Points, in no order, along strands that fork, close into loops and pass close to each other.
In the rows, zero is written as 128.
Two points are linked if the straight distance between their rows is under 60.9. Some points are linked to none.
Ven: [151  80 149 133  88 116 140 134 157 114  93 134]
ril: [129  83 168 142 102 144 135  71 136 154 107 176]
Dunuk: [ 98 137 139 143 139 124 135 136 134 144 120 108]
vogot: [140 164  53 121 168 111 159 176 150 102 130 128]
riliz: [ 90 134 133 153 149 165 103  71 100 157 170 147]
fuviz: [128 115 127 112 138 174 152  78 127 136  75 186]
lipe: [129 103 124 134  76 125 121 146 140 105 114  80]
ton: [164  85 158 125  78 127 130 120 147 106  80 146]
vom: [140  76 164 130  72 141 130  72 136 131 107 166]
lop: [123 123 165 143 104 148  89  88  88 145 184 126]
mafik: [113 159 130 128 164 126 136 164 129 138 114  99]
dem: [104  99 145 189 122 151  99  50 125 149 179 150]
lirip: [113  99 134 150  75 130 111  84 122 136 152 114]
desas: [138 144 155 118 110 102 116 175 120 113 127  85]
gak: [187 111 158 123 147  92 106 146 148  99  55 150]
moz: [102 172 112  98 157 160 144 141 104 149 133 122]
rimi: [123  77 151 161 112 146 125  55 136 160 138 183]
Duzik: [128 163 153 114 167 117 128 187 116 137 119  98]
zez: [121 116 137 129  75 137 101 107 104 127 150  89]
kepi: [200 145  67  87 186 102 114 136 132  99  59 163]
tanip: [108 156 111  83 155 177 137 127  81 159 179 146]
gidi: [143 138 130 146 150  76 116 182 151 115 110  90]
vul: [133  86 111 136  63 143 116 121 141 118 115  88]
sadoz: [128 126 135 152 136  89 129 167 160 120 108  98]
Guge: [151 152  59 127 187 109 139 191 153 121 110 112]
Zem: [ 85 127 125 150 145 149 127  90 118 169 142 130]
bezu: [141  69 112 138  53 153 121 100 139 128 117 118]
bofep: [114  80 148 185 108 151 114  46 135 153 161 169]
maza: [141 144 102 145 187  94 121 187 152 130 104 101]
masas: [ 97 155 127 106 158 171 127 116  88 164 155 135]
Nore: [164  91 148 137 122 102 135 159 170 115  87 139]
dad: [107 177  87 100 158 150 144 154 119 125 136 115]
Zofeg: [153  63 144 125  50 158 121  86 134 122  98 146]
sazu: [133 124 160 122  86 144  92 103  85 141 177 111]
fis: [126 193  84  82 162 134 159 166 113 104 148 125]
zuzar: [134 154 168 114 135 105 117 186 115 125 127  90]
vupup: [ 99 194  96 105 177  70 178 152 137  90 166 148]
Pere: [ 94 122 135 183 142 162  95  56 117 155 180 148]
tubep: [108 164 103  67 147 166 151 135  87 143 183 149]
Nobok: [132 172  63 112 159  95 173 167 150  89 144 131]
noli: [ 90 140 132 141 147 138 135 117 124 158 123 118]
mezab: [113 123 142 148 124 108 137 142 146 133 113 104]
Mus: [122 187  80 112 165  76 177 161 148  82 161 141]
zepo: [135 129 141 120  90 112 112 164 120 108 129  75]
narel: [171 102 174 120 112 114 113 124 144  94  59 153]
zenod: [ 98 115 152 157 104 129 105  81 112 151 162 121]
kitip: [116 185 101  67 150 146 164 160  95 122 169 143]
fef: [186  91 154 129 143  85 114 165 159 110  72 148]

A piece is all that can be reached along the links. How many separate loops has the piece of each point below (a circle has one, a figure eight two, a Y none), and how many tips (points with one link)?
Duzik -> loops 1, tips 1
fis -> loops 1, tips 0
ton -> loops 1, tips 0
zez -> loops 1, tips 0

Name the points in between on the shortest way along the links from the first point to the second, in order.
dem / Dunuk -> Pere riliz Zem noli
bezu / Pere -> Zofeg vom ril rimi bofep dem
Nobok / mezab -> vogot Guge maza gidi sadoz
dad / tanip -> moz masas
desas / Zem -> zuzar Duzik mafik Dunuk noli
